A landscape with many valleys, sampled at points; each row gives a point and its height.
A ball rolls from a point to whichever of its 3 nearest points has the largest drop for the distance, and stops where none of them is lower. Distance is the straight distance between rows; heights are no part of it.
k779 height 0.54: [120 130 122 161 144 106  98  64 111  89 152 127 126 132 151 159 119 150
 134 103 133 120 140 136 175 103 160 172 179 126 124 158 115  79]
k382 height 1.55: [143 134 137 163 152 155 177 177 103 148 132 105 144 162 127 102 132 129
 133 116 125 107 137 131 135 147 115 141 158 173 121 123 157 156]
k363 height 2.75: [165 150 139  62  79 161 134 121 189 180 117 164 159  96 134 164 158 158
  58  98 131 105 141 122 171 131  87  64 122  95 137 178 147 148]
k429 height 1.60: [114 125 130 141 148  96 116  89 118 109 168  99 135 125 135 147 131 134
 167  83 128 167 119 141 157  92 130 174 157 137 130 159  97  72]
k631 height 3.22: [147  46 123 174 136 100 137  97  90 137 127 102 170 168 102 111 143  87
 163  47 133 205  94 123  95 124 132 179 152 168 100 200 121 110]
k475 height 2.88: [164 153 105 148 144 163 129 185  77 170 114 135 118 136 192 104 164 141
 122  96 151  97 101 117 182 134 131 127  68 117 108 112 173 159]
k709 height 5.38: [ 79 137  88 117 160  81 107 113 168  89 118  92 119 149 118 113 107 121
 140 133  70 166 148 128  60 150 160  69 110  82 164  89  57 114]
k735 height 3.13: [148 133 160  74 109 112 110 136 183 165 121 146 142 117 145 140 144 128
 105 158 105 158 144 122  93 149 104  53  98  91 140  64 139 139]
k620 height 4.04: [139 102 123 117 125 109 172 101 144 118 119 176 135 127 134 185 128 164
  80 112 149 111 141 148 100 148 133 131 188 176 113 135 148 158]
k10 height 2.31: [148 108 129  65  74 132 149 137 162 144  94 188 136  79 178 202 140 125
  55 100 134 101 143 112 159 131 156 105 119  92 183 136 126 116]
k66 height 3.89: [127 111 132  78 104 108 153 111 196 122 101 177 122 127 183 201 158 144
  76 118 111 141 158 123  86 140 136 107 166 126 140  96 143 156]
k380 height 4.88: [ 89  99 118 195 155 116 128 162  48 123 137 128 141 123  77 115  85 104
 182 199 158  88 141 152  72 131 136 146 155 196 120 128 127 109]
k538 height 2.68: [146 143 101 156 171 158 157 191  89 176 130 165 177 143 154 124 139 143
 114  88 155  77 145 113 117 118 131 130 165 200 160 134 179 147]
k235 height 3.68: [109 117 155 139 145 116 142 142 161 142  70 155 136 169 115 103 104 108
 121 174 117 125 151 140  26 161 131  89 152 146 135  57 141 172]
k954 height 2.48: [ 76 120 113 105 108  81 123 118 183  73  88 154 105 132 163 211 153 147
  93 157 100 100 164 122  77 112 204 139 176  87 143 210 133 123]
k181 height 1.18: [160 105 102 116 105 134  97 111 131 112 104 160 121 107 184 143 147 177
  92  76 159 111 110 114 208 102 165 140 107 127 132 124 159 116]
k411 height 4.05: [129 133 109  87 115 129 112 140 169 135 124 141 115  78 147 186 137 127
  92 163 123 117 174 107 104 143 169 108 125  73 129 121  91 110]
k989 height 4.18: [ 97 135  90 111 136  85 106  92 188  97 128 136 104 161 140 180 138 154
 128 136  83 158 166 141  59 132 159 110 165  91 141 123 107 118]
k310 height 2.29: [159 124 148 112 117 119 172 109 159 116 135 143 141 115 141 162 132 149
  96 123 137 130 147 129 128 157 125 128 146 141 109  97 141 149]
k178 height 4.34: [ 72 135  93 119 143  53 115  86 161 104 177 114 125 142 114 131 137 115
 180 115 104 175 144 152  91 137 139 168 138 142 124 143  89  78]
k740 height 3.64: [131 171 129  72  94 161  95 127 166 180 122 141 135  84 105 143 123 108
  99 166 108  96 151 113 128 145 127  89 111  70 115 146  96 135]
k198 height 1.96: [133 127 111 164 143 122 165 138 102 142 112 150 145 135 133 139 105 153
  97 105 150  69 141 139 117 153 147 150 166 172 115 134 146 151]
k848 height 2.18: [115  85 139 138 140  81 134 101 139 116 177  98 159 125 130 137 159 117
 157  44 118 216 111 129 132  87 125 193 152 140 128 180 105  68]
k340 height 2.96: [167 127 147  81 110 122 165 130 169 139 131 140 150  96 136 172 162 169
 101 117 139 162 126 138 156 136  87  84 119 127 130 113 154 142]
k293 height 1.90: [145  93 139 182 131 156  92 121  35 126 145 113 103 156  86  55 111  78
 167 114 134 169  46  88 132  99 101 152  46 117 141 133 136 121]
k515 height 1.95: [188  91 136 170 143 134 173 171  86 143 124  91 126 171 151 100 149 130
 169  60 114 198 100 132 147 123  84 112  86 132 140 162 164 147]
k846 height 3.94: [100 137 145 154 141 135 158 161 124 136 120 140 131 137  87 111 106 110
 145 189 137  93 149 140  56 153 134 143 153 174 115 105 138 148]
k904 height 2.17: [157 123 102 144 137 122  70 106 104 128 144 114 121 118 141 129 120 143
 139  96 140 146  92 117 193  81 134 137 127 110 122 119 126 101]
k17 height 1.83: [ 95 122 168 169 122 174 146 154  61 112 137  94 118 122 101  56  96  95
 157 167 133 131  97 114 155 119  93 148  94 133 134 102 139 131]
k322 height 2.78: [123  80 129 175 157  88 108  74  81 105 120 155 142 166 134 148 127 152
 156  59 152 142  98 157 144  86 154 166 199 153 124 181 140 107]
k72 height 4.09: [128 148  87  92  82 153  95 125 169 172 104 121 106  80 114 149 116 148
  75 110 110  93 137 135 174 140 155 122 144  74 139 194  93 115]
k337 height 4.57: [118 181  97 102 123 154  84 118 124 164 162  89 118 119  76 105  97 117
 138 121  93 132  93 120 170  90  98 137 110 117 115 168  83 112]
k421 height 1.36: [164 122 112 174 160 164 137 181  83 152 133 118 117 180 176 100 150 131
 143  70 127 122 111 113 150 128 132 141 134 147 122 125 184 164]
k544 height 2.61: [150 151  84 123 126 138  50 113 126 159 128 106 108 124 122 125 136 161
 139  68 112 146  78 127 187  65 123 141 134  90 115 179 122 107]
k623 height 1.61: [170 108 139 186 156 163 145 173  63 135 130  86 119 192 142  78 137 106
 171  87 111 158 101 116 146 125 111 140 112 134 142 137 157 145]
k47 height 4.11: [140 138 160 110 129 121 139 116 164 123 108 157 129 126 144 139 128 108
  99 173 119 118 164 108  75 156 143 111 114 108 113  65 109 157]
k140 height 4.58: [149 168 134  91 125 146 108 120 150 167 151 116 141 116  83 117 123 131
 132 122 108 138 112 129 173  95  55  98 109 112 109 165 107 132]
k767 height 4.79: [ 85 194 131  47 110 169  66 134 188 141 114 120 108 119  96  65 120  83
 121 199  83 104 125 116  68 144 109  67  92  57 127 128 103 148]
k374 height 2.37: [133 149 156 139 135 135 181 144 125 135 116 142 142 135 131 129 117 120
 102 158 142  83 152 123  97 173 141 139 145 150 107 104 131 157]
k742 height 4.45: [107 174 130  61 112 154  60 143 191 157  98 149 135 122 117  90 128  86
 105 189  93 121 134 116  74 129 111  41  96  51 132 100 113 143]
k850 height 1.88: [ 96 130 143 199 139 176 113 144  47 101 137  95  97 141 121  50  90  87
 159 164 139 109  83 101 154 124 135 169 117 133 133  83 141 130]
k138 height 2.35: [ 90 137 180 128 118 156 168 150 167 135 106 120 122 167 104  64 128 115
 156 186 118 136 139 154  68 169  95 110 119 145 153  63 183 152]
k781 height 0.96: [169  99 140 149 147 146 203 175  99 137 134  93 145 189 140 104 157 146
 160  68 124 175 125 134 148 131  84 124 146 167 137 165 162 162]
k854 height 2.71: [100 129  89 123 116 106 101 113 145 110 121 116  89  62 124 168 111 139
  97 172 118 106 147 123 125 145 204 119 119  48 121 177  90  98]
k195 height 1.16: [152 133 115 161 153 145 156 147  96 135 124 124 130 157 166 108 138 147
 105  85 144  95 121 129 169 141 139 148 130 146 118 113 164 154]
k19 height 5.06: [105 137  95  94 131 122 105 136 159 111 114 142 111 117 163 166 152  96
  98 172 100 126 188 106  81 138 175  95 110  48 122 102  80 124]
k359 height 4.35: [124 171  89  68 115 114  94 117 168 164 152  97 123 100  76 125 122 138
 142 142  89 147 102 143 122 133 104 116 110 113 112 143  89 119]
k558 height 0.56: [126 151 162 119 128 140 113 120 129 108 151 131 125  93 108 122  98  97
 128 194 142 111 150 105 123 140 134 131 103 128 110  82  89 125]
k718 height 0.70: [187 114 136 151 141 145 129 152  94 173 100 121 126 153 136  96 136 143
 149  77 131 152  92 144 168  99  47  70  76 116 108 170 161 174]
k682 height 4.31: [128 129  88 104  75 115 104  70 174 133  95  80  87  86  95 104 112 185
 105  95 107 104  81 163 187 103 146 153 154  66 114 210  92 112]
k811 height 1.80: [148  96 141 198 136 157 119 132  51 116 144  82 112 171 109  67 120  88
 173 115 126 165  67 106 147 122 114 157  87 132 144 127 133 130]
k745 height 3.23: [150 143 129  64  95 137 118 135 183 177 120 152 143  80 125 185 149 141
  86 139 122 125 151 108 130 141 119  80 121  82 125 136 124 135]
k160 height 3.90: [107 111 116 109  87  60 133 112 173  93 131  85 124  77 126 156 150 209
 155 112 110 157  83 180 131 109 139 167 141 104 154 186 106  79]
k308 height 2.93: [106 124  91 122  98  89 117  99 152 100 120  94  89  57 124 165 115 172
 119 145 119 113 126 153 145 127 178 134 133  71 134 201 106  81]
k526 height 1.58: [116 140 105 137 128 105  92 104 127 108 157  95 115  89 144 154 123 164
 139 106 132 138 121 134 178 102 154 143 156 110 136 154 100  69]
k656 height 3.96: [105 137 170 103 129 128 114 125 179 115 125 132 139 143 109  70 103 107
 138 175 108 162 144 119  80 146 104  66  84 111 168  39 130 130]
k509 height 1.98: [135 106 166 156 128 139 157 143  76 116 147  84 137 140  98  75 119  96
 164 145 130 159 106 130 159 115  74 158  98 143 125 110 130 139]
k247 height 4.02: [116 172  89  67 102 133  85 110 173 156 128  96  96  90  70 120 114 118
 126 171  96 110 121 128 102 145 136 100 115  82 100 147  75 145]
k810 height 3.30: [143 119 137 102 102 118 148 101 158 109 111 176 127  89 167 206 127 130
  64 122 133 106 174 111 133 139 175 133 138 104 146 134 111 113]
k613 height 1.73: [141 159 171 143 113 155 153 158 114 160 119 121 157 103 120  93 122 120
 121 156 145 106 110 151 163 132  71  76  78 126 114 128 153 147]
k347 height 4.93: [ 84 122 117 140 160  79  97  79  99  87 164 168 125 144  69 141 100  99
 179 182 149 122 150 145  74 125 144 152 153 164  94 141  97  99]
k974 height 2.56: [163 111 115 130 132 107  92 123 110 148 149 110 134 132 119 125 126 135
 150  38 121 209  66 113 161  64 109 146 103 110 132 174 120  87]
k32 height 1.54: [131 140 152 114 132 129 116 123 128 117 167 114 134 100  88 115 112 113
 140 168 134 139 132 119 157 126  94 127  96 136 119  91 102 115]
k356 height 2.86: [167  62 143 161 138 106 159 109 105 124 149  98 154 165 127 123 142 110
 153  35 130 211  98 122 143 100 114 168 123 145 124 162 128 116]
k501 height 2.79: [108 115 161 121 124 137 163 127 136 119 128 116 131 161  81  67 130 108
 167 168 121 155 141 150  87 154  86 149 116 160 129  70 145 150]
k57 height 2.25: [132 145 120 145 133 124  76  97 101 111 158 120 119  98 127 127  89 115
 130 155 139 105 139 104 181 116 144 136 118 126 112 102  89  88]
k940 height 2.04: [160 125 128 158 137 150  85 124  81 152 139 122 119 142 102  86 104 110
 150 123 125 147  71 114 181  82  80 120  77 114 117 129 123 134]
k506 height 1.64: [160 113 161 114 128 126 216 158 133 145 139 102 146 158 135 116 176 155
 131 109 133 165 139 159 136 154  68 107 132 161 131 125 168 170]
k301 height 3.52: [126  68 120 157 135  86 149 109  89 138 142 128 161 164  81 137 129 111
 166 103 148 167 117 161 104 118 104 172 175 181  97 156 114 121]
k726 height 1.57: [152  91 119 153 144 121 166 127 122 116 120 127 145 151 145 145 132 173
 110  66 157 118 116 154 147 124 126 147 185 176 120 155 154 149]
k583 height 1.77: [123 133 176 152 128 155 186 174 104 133 134  82 144 143 112  75 151 112
 156 159 119 130 125 143 146 137  72 125 105 143 141 116 158 144]
k352 height 4.54: [ 75 161  82  77 135 101  79 125 141 101 165 104  94 109  80  95 107 104
 178 163 100 150 115 117  85 148 118 123  77 122 140  95  75  88]
k867 height 1.50: [165 130  99 132 163 168 138 190 100 153 151 162 107 168 224 131 176 137
 145  56 143 113 119  90 134 115 145 169 130 152 121 142 209 182]
k471 height 4.08: [ 87 154 118 110 150 102  99 102 140  72 177 121 102 128  93 116 110  91
 172 167 120 144 152 111  94 134 130 153 116 142 117  95  78 101]
k100 height 1.71: [162 130 106 121 119 142  97 119 131 144 124 135 136  99 130 147 125 166
  96  94 136 131 121 121 205  94 119 111 124 112 121 135 135 120]
k773 height 2.50: [158 153 160  95  92 144 137 134 122 155  95 168 149  86 139 141 104  90
  75 158 149  76 151 110 143 153 143 100  75  92 128  95 102 123]
k113 height 7.48: [118 120 113  90 131 101 138 111 159 122  75 212 131 155 177 187 133  84
  67 153 126 108 187 121  54 123 163 126 152 100 108  96 109 159]
k150 height 0.62: [ 99 113 135 144 109  90 105  89 165  59 109 135 121 102 168 172 157 196
 124 112 114  85 139 140 158  98 187 157 173 124 176 208 131  85]
k863 height 1.56: [ 89 191 173 174 147 206 149 187 103 159 116 150 147 155 139  76 117  80
 127 153 146  61 154 107 128 125 124 158 135 173 154 108 177 112]
k798 height 0.95: [133 160 154 162 124 157 152 141  97 128 121 126 137 124 149 106  99 112
 102 146 142  71 141 116 156 162 144 144 107 146 123  85 135 141]
k449 height 2.95: [145 145 168 183 156 185 137 208  97 156 121 136 122 157 200  74 178 111
 166 111 131 114 133 117 148  96  88  86  82 139 146 130 200 138]
k255 height 1.91: [155 107 153 183 138 171 149 185  62 156 115  94 125 160 136  74 150 112
 180 109 110 156  88 135 138 109  63 104  64 121 156 158 153 143]
k988 height 3.81: [106 125  95 106 127  84 119 112 203 113 118 118 103 143 151 171 139 174
 115 124  75 186 150 142  74 146 153  91 160  91 161 104 109 113]
k69 height 4.37: [ 76 133 132 107 135 128 104 118 110  75 181 109 115 103  83  83  98  77
 183 173 134 152 119 101 117 117  88 158  99 151 128 100  88  91]
k919 height 2.51: [184  83 140 137 137 118 159 134 114 139 137  95 147 147 141 120 135 134
 149  58 137 208 101 135 172  99  80 129 107 129 126 150 143 129]
k532 height 0.72: [144 101 102 180 161 124 151 141  83 143 127 124 150 158 121 131 124 147
 128  90 151 105 124 150 132 132 131 150 187 178 112 146 155 144]
k814 height 2.74: [119 114 143 136 126 124 171 161 147 168 103 137 156 181  95  84 136 135
 157 167 124 141 144 158  48 166 109 109 151 172 141  81 167 151]
k488 height 2.10: [139 146 188 118 113 138 167 146 148 142 114 135 140 110 142 126 138 114
 101 177 141 108 136 128 110 171 108  93  91 120 109  74 152 150]
k838 height 3.06: [107 113 124 147 149  75 119  70 120  84 123 176 145 126 116 197 106 170
 124 128 156 104 152 150 125 106 153 146 186 157 119 187 151 104]
k645 height 2.19: [167 104 131 131 140 123 139 126 112 120 146 105 137 127 128 135 126 148
 125  90 140 155 117 123 192 105 100 128 128 135 118 116 128 124]
k862 height 1.78: [130 132 148 192 150 181 126 178  64 136 134  93 112 156 136  61 130 111
 159 140 122 124  85 116 159 120 103 132  81 119 140 110 167 143]
k576 height 1.48: [122 178 197 134  99 166 166 171 116 150  98 132 149 101 137  94 110 103
 100 184 154  70 120 126 138 170 118 104  62 120 127  99 147 137]
k959 height 5.91: [ 92 161  91  86 143 121  82 136 151 116 123 111  96  92 108 118 122 110
 133 194 102 133 138 111  68 145 161  76  90  69 132  93  73 127]
k122 height 1.46: [162 140 151 143 122 136 177 132 115 135 117 134 152 116 160 131 117 144
  84 122 143  95 135 126 167 164 129 123 117 135 118 101 143 154]
k128 height 2.89: [146 115 151 126 138 109 159 115 149 123 147 117 140 150 102 130 135 129
 140 138 136 160 144 142 125 149  97 147 142 162 107 102 125 146]
k85 height 1.79: [145 108 126 149 136 124 128  87 130  91 118 140 125 131 163 154 122 171
 103  73 146 106 135 133 175 112 164 155 172 154 128 143 146 121]
k158 height 2.77: [150 120 149 101 127 103 158 102 177 132 122 150 134 152 128 149 145 147
 111 139 116 153 160 131  98 165 107 109 151 147 122  68 151 162]
k311 height 4.46: [100 101 142 144 140 108 119  91  90  93 173 114 132 147  94  99  98  67
 178 140 134 148 126 125 119 117 106 185 132 174  98 119  86 109]
k619 height 2.52: [159 138 143  90 122 122 130 117 168 135 146 136 130  89 128 163 143 150
 109 150 120 141 150 120 123 146 109 100 113 114 126  92 128 128]
k803 height 3.56: [146 134 151  50  97 120 133 152 140 155  89 182 142  93 169 168 139  66
  84 167 138 107 166 111 104 132 148  91  94  60 135  83  97 128]
k615 height 1.89: [167 162 135 115  92 146 179 144 104 164 106 159 154 116 181 132 129 133
  76 100 153  69 126 132 169 164 146 102  76 117 147 106 152 143]
k753 height 1.94: [123 102 134 194 142 153 134 134  54 119 141  86 129 176  92  71 110  88
 169 125 127 133 107 129 133 127 121 175 143 162 124 129 119 133]
k123 height 3.37: [114 134 141 105 140 110 124 107 165 106 150 139 121 149  98 101 120 108
 159 158 116 158 154 129  82 148 113 127 122 148 137  51 117 132]
k944 height 3.88: [109 180 178 134 121 160 179 157 128 135  87 147 128 123 135 115 100  78
  98 180 144  65 153 121  63 166 155 154 122 129 120  87 119 153]
k565 height 4.72: [ 69 150  92 113 155  85  98 104 164  85 169 115 109 157  96 107 115 114
 174 147  90 157 153 130  63 147 155 119 110 118 147 100  77  93]
k610 height 5.65: [115 128 142 105 153 115 121 122 178 111  76 157 150 165 166 130 113  95
  87 157  91 142 182 112  67 124 137  64 143  99 137  58  94 151]
k675 height 1.68: [149 118  80 117 104 136  35 114 117 131 118 160  97  87 168 145 181 168
 122  91 169 107  92 110 197  73 173 166 127  90 114 158 149  99]
k246 height 4.27: [ 84 174  78  63 115 128  78 106 138 121 137  89  80  96  54  94  81 102
 147 172 108 100  92 118 110 142 123 122  92 104  97 153  54 115]
k6 height 1.62: [160 109 110  86  80 149 129 127 140 156  93 195 139  96 170 149 143 160
  60  69 156  92 118 131 201 118 160 111  83 114 165 131 153 141]
k900 height 3.40: [120 129 107 102 108 110 119 121 173 111 137 112 113  73 130 190 147 177
 108 130 114 136 137 134 134 133 152 119 141  95 143 150 108  94]
k965 height 1.26: [ 89 177 174 156 122 188 151 165  89 132 116 118 124  98 133  74  95 102
 118 188 144  79 114 120 148 152 128 140  79 134 134  93 152 127]
k638 height 2.24: [167 149 125 117 116 150 151 152 112 179 102 157 152 122 185 108 143 164
  90  80 153  95 109 141 191 140 102  69  69 113 119 144 175 163]
k105 height 1.29: [158 102 107 129 148 138 195 194 109 160 134 124 165 173 134 136 154 168
 138  77 137 155 135 138 115 128  93 120 187 203 137 170 172 160]
k685 height 2.54: [ 91 161  88 115 123 133  70 124 113 123 129 116  88  69 108 138  83  88
 106 192 132  71 152 103 125 152 203 103  94  59 114 169  45  96]
k315 height 5.94: [103 136  67  81 123  84  97 106 177 128 109  91  95 108  91 122 116 138
 136 148  81 161 111 152  75 150 150  76  94  73 129 105  77 118]
k350 height 2.34: [ 95  95 125 153 124 131 141 141  77 122 134 115 141 153  66  87 107  93
 191 170 141 137 131 156  74 138 113 176 155 194 106 119 112 129]
k981 height 3.75: [128 133 105  91 121  89 128 113 191 135 150 115 113 122 127 173 153 167
 143 116 103 189 139 142 103 142 117 113 132 115 147  99 112 101]
k923 height 2.44: [113  96 145  83  75 103 158 115 207  92 105 173 113  98 179 224 167 148
  74 110 112 109 154 109 116 108 173 133 160 132 184 168 124 128]
k997 height 4.15: [121 113 133 123 116 108 143  82 162  88 117 175 130 117 148 206 135 153
  73 115 141 100 157 127 116 129 165 142 171 143 133 159 130 128]
k524 height 2.80: [139 121 121 179 154 130  75  89  64 110 155 109 107 152 138  97 114 100
 147 124 145 112  97 110 170 113 146 163 122 127 103  90 122 125]
k400 height 1.93: [129 142 133 149 133 143  73 117  76 128 155 106 124 112  92  89  87  97
 139 149 136 126  90 102 180  85  95 136  97 135 114 103 106 112]
k534 height 3.47: [134 123 126 127 126 103 168 129 141 145 109 162 139 136 120 157 125 147
 102 145 141 108 149 145  66 164 128 119 165 167 103 104 142 169]
k973 height 1.72: [143 151 136 109 120 138  98 121 138 131 148 130 138  72 114 153 110 130
 105 160 138 118 150 105 155 137 133 112 106 118 124 108  97 114]
k451 height 3.48: [142 112 109 121 114 139 177 116 138 121  96 155 145 131 186 149 131 166
  59  57 154  79 125 139 160 150 170 148 135 161 154 137 160 166]
k137 height 3.58: [125 120 116  81 111  97 132 120 218 129 124 130 118 120 151 187 172 194
 102 119  92 186 140 137 105 140 120  92 155 108 168  98 131 120]
k791 height 4.03: [ 83 104 116 124 139  85 103  96 138 108 146 155 126 172  61  93 110  93
 185 159 129 158 156 143  60 141 114 151 133 178 118  92  99 123]
k696 height 2.28: [181 113 124 152 145 126  87 117  82 157 148 121 124 152 113 106 121 118
 155  69 129 194  68 107 172  67  96 124  79 114 121 146 131 115]
k443 height 3.28: [139 118 126  79  99 119 135 131 193 136 128 129 127  73 131 190 158 179
  97 122 119 147 134 129 147 136 129 103 139 115 153 140 125 110]
k169 height 2.36: [146 103 116 174 158 118 113  85  88 102 125 131 115 168 160 128 130 145
 134  77 147 117 104 137 166 113 158 175 170 138 102 124 149 131]
k186 height 1.66: [ 89 124 130 136 120  78 114  81 161  74 125 147 133 130 132 189 143 192
 146 124 122 120 141 156 122 108 161 160 201 145 148 211 132  97]
k617 height 3.57: [132 125 100  83  93 111 130 130 196 135 124 103 124  81 109 178 159 194
 121 102 113 160 101 153 148 113 112 124 149 116 148 164 121 101]
k453 height 2.60: [162  99 129 176 155 120  99  99  75 118 149 109 107 168 135 109 131 109
 160  68 142 180  80 118 164  95 143 166 124 121 122 121 139 115]
k38 height 2.87: [149  85 143 165 141 117 141 107  84 119 155  83 142 162 103 104 127  86
 158  89 134 179 104 125 152 115 107 175 130 152 116 133 111 126]
k624 height 4.00: [ 98 148  97 118 134  79 112  95 159  81 159  99 105 101 122 167 136 148
 161 141 116 155 147 149 103 144 158 145 135 102 118 140  88  85]
k71 height 1.65: [131 120 120 182 159 126 135 135  76 136 128 117 138 153 116 114 104 123
 133 138 138  81 132 140 126 140 138 156 173 185 105 131 133 130]
k117 height 1.92: [ 70 145 178 163 129 218 173 182  84 114 130  87 124 139 106  58 119  86
 172 173 132 129 134 134 135 122  88 153 130 148 154 124 174 118]
k678 height 1.63: [132  92  70 163 174 128 121 167  92 146 114 154 131 165 172 147 140 167
 136  43 157 102  96 143 126 116 164 153 184 187 139 160 199 155]
k607 height 2.15: [167 146 140  97  96 159 103 124 139 174 116 158 153  94 124 137 113 137
  81 125 145  93 139 119 184 135 112  88 107 101 125 145 132 131]
k667 height 6.46: [114 128 118 141 145  98 144 128 118 134  75 191 132 143 132 159 105 101
 101 191 139  96 155 135  23 143 161 111 134 134  97  88 121 169]
k427 height 2.11: [104 176 158  82 106 154  94 134 155 134 150 147 124  94  72  80 110 100
 142 199 127 123 127 115 109 122  68  91  86 116 117 110 124 127]
k548 height 1.82: [ 82 155 188 116 114 167 148 144 134 123 119 131 127  97  96  69 109 102
 153 210 149 129 119 150 105 145  86 106  75 113 124  78 176 128]
k237 height 4.68: [123 136 136 130 125 118 131  93 159 100 126 161 117 111 139 182 122 116
  94 152 137 110 180 107 102 148 158 138 153 120 107 122 105 124]
k845 height 5.90: [ 54 162  69 133 166  80  81  93 140  70 127 134 122 183 116 157 120 115
 126 175 103 133 165 133  53 123 220  94 148  65 112 158 104 136]
k932 height 3.97: [136 156 102  61  90 142 126 117 204 175 115 105 114  94  92 155 148 170
  96 125  91 129 123 142 143 139 113 107 143  80 122 181 115 136]
k652 height 4.20: [143  94 128 102 120 110 186 107 173 119 115 156 134 131 138 181 157 177
  81 100 142 140 130 151 110 146 118 125 194 182 132 131 159 172]
k808 height 1.51: [ 88  99 138 121  86  80 133 110 192  72  91 148 122 117 175 205 164 177
 106 125  96  78 140 122 115  99 202 147 173 123 179 226 136 114]
k898 height 3.65: [137 115 128 104 124 107 150  98 183  92 144 133 127 112 143 186 153 177
 112  97 137 152 143 136 144 123 129 144 172 142 134 129 119 114]
k334 height 3.95: [141 183 169  64  86 165  94 123 193 177 115 154 151 114 116 126 139  89
 101 176 115 101 140 124  95 137  82  56  97  76 111 133 130 143]
k971 height 1.97: [ 72 109 153 150 116 171 154 138  73  94 142 105 120 139  83  55 100  62
 180 162 133 148 113 127 110 127  95 189 127 164 127 112 126 130]
k260 height 3.09: [132 121 124 134 146 114 109 113  96 121 177  89 135 118 101 122 115  98
 164 104 127 172 110 109 166  98 103 161 106 139 126 130  93  92]
k536 height 3.07: [134  94 140  89  85 129 185  93 173 105  96 182 129  99 187 207 145 140
  54  84 137  97 145 121 136 132 166 132 143 149 166 143 134 156]
k417 height 2.30: [ 97 122 152 172 141 149 142 134  87 109 138 113 121 141  87  86  87  96
 154 170 148  99 131 135 110 141 126 167 152 177 105 109 110 137]
k84 height 3.85: [133 121  97 109  90 134  98 137 169 138 107 139 124  65 142 172 142 184
  85  95 130 105 121 120 183 113 159 113 141 103 166 184 120  95]
k837 height 2.67: [165 140 116 150 153 160 143 197  93 175 118 142 123 144 202 100 168 157
 146  77 134 119 105 133 174 126  96  74  78 123 125 150 196 169]
k15 height 0.78: [146 117 123 129 144 140 193 193 111 166 136 123 167 171 118 119 173 138
 152 127 132 135 145 144  96 139  85 125 184 199 133 144 164 154]
k855 height 6.28: [ 93 126 111 100 156 103 119 128 168 122  72 173 160 178 190 143 124 105
  53 136  98 137 206 125  70 100 139  63 165  96 140  86  97 158]
k828 height 2.43: [ 98 167 105 120 132 130  71 117 116 106 163  93 110  69 106 130  84  99
 140 185 134  92 138  99 134 133 145 117 105 109 125 130  61  89]
k829 height 2.58: [140  92 117 193 158 113 106  89  51 121 139 114 127 185 114 111 115 106
 173  90 145 127  91 144 139 114 157 181 175 155 106 140 132 125]
k934 height 4.65: [111 110 116 172 150 134 159 200  82 159 131 132 162 130  93 121 126 130
 161 179 150  95 151 138  78 137 127 139 167 203 135 117 147 115]
k102 height 2.90: [176 121 122 173 158 151  95 134  50 120 150 122  71 141 158 127 164 112
 159 109 167 124  64  95 150 122 171 183 107 108  75 128 160 154]
k831 height 2.63: [105 130 134 193 153 129 105  97  67  98 137 129 116 147 109  96  66  93
 140 168 148  70 131 129 126 133 155 172 156 164  95 117 107 127]
k18 height 1.75: [175 114 126 159 157 163 157 196  82 151 132 119 120 187 192 103 159 142
 176  60 116 157 125 111 148 123 108 105 126 148 141 154 197 156]
k537 height 1.53: [ 93 168 199 147 124 181 185 187 126 135 125 107 136 128 128  84 140 106
 135 184 142 103 141 141 124 153  96 118  99 145 139 106 182 137]
k480 height 2.76: [121 101 145 154 129 141 177 171  96 141 139  94 152 171  89  87 137  98
 177 146 123 135 138 150 108 137  95 170 155 182 124 131 137 149]
k435 height 2.08: [151 141 100 134 125 143  55 105 108 141 139 136 126  92 136 139 109 135
  97 130 146 104 130  98 199 115 155 129 107 109 118 120 113  92]
k955 height 2.55: [154 107 119 150 151 112  69  94 101 101 139 123 115 130 162 135 146 157
 154  59 137 168  83 125 186  74 154 163 139 108 134 139 139  93]

Call two points neighbours if one is among the 3 nearest of the other. Go from one point of each pair to the other, from neighbour to neighbour, staying as low as possible. Name the highest point that can't be avoided.
k798 / k15 => k382
k195 / k798 => k122
k779 / k532 => k85
k718 / k195 => k255
k781 / k15 => k105

For each start below, name every point that the ball comes to, in order.
k509 => k583, k537, k965, k798
k19 => k411, k745, k619, k973, k558
k359 => k247, k740, k745, k619, k973, k558
k47 => k488, k576, k965, k798
k959 => k247, k740, k745, k619, k973, k558
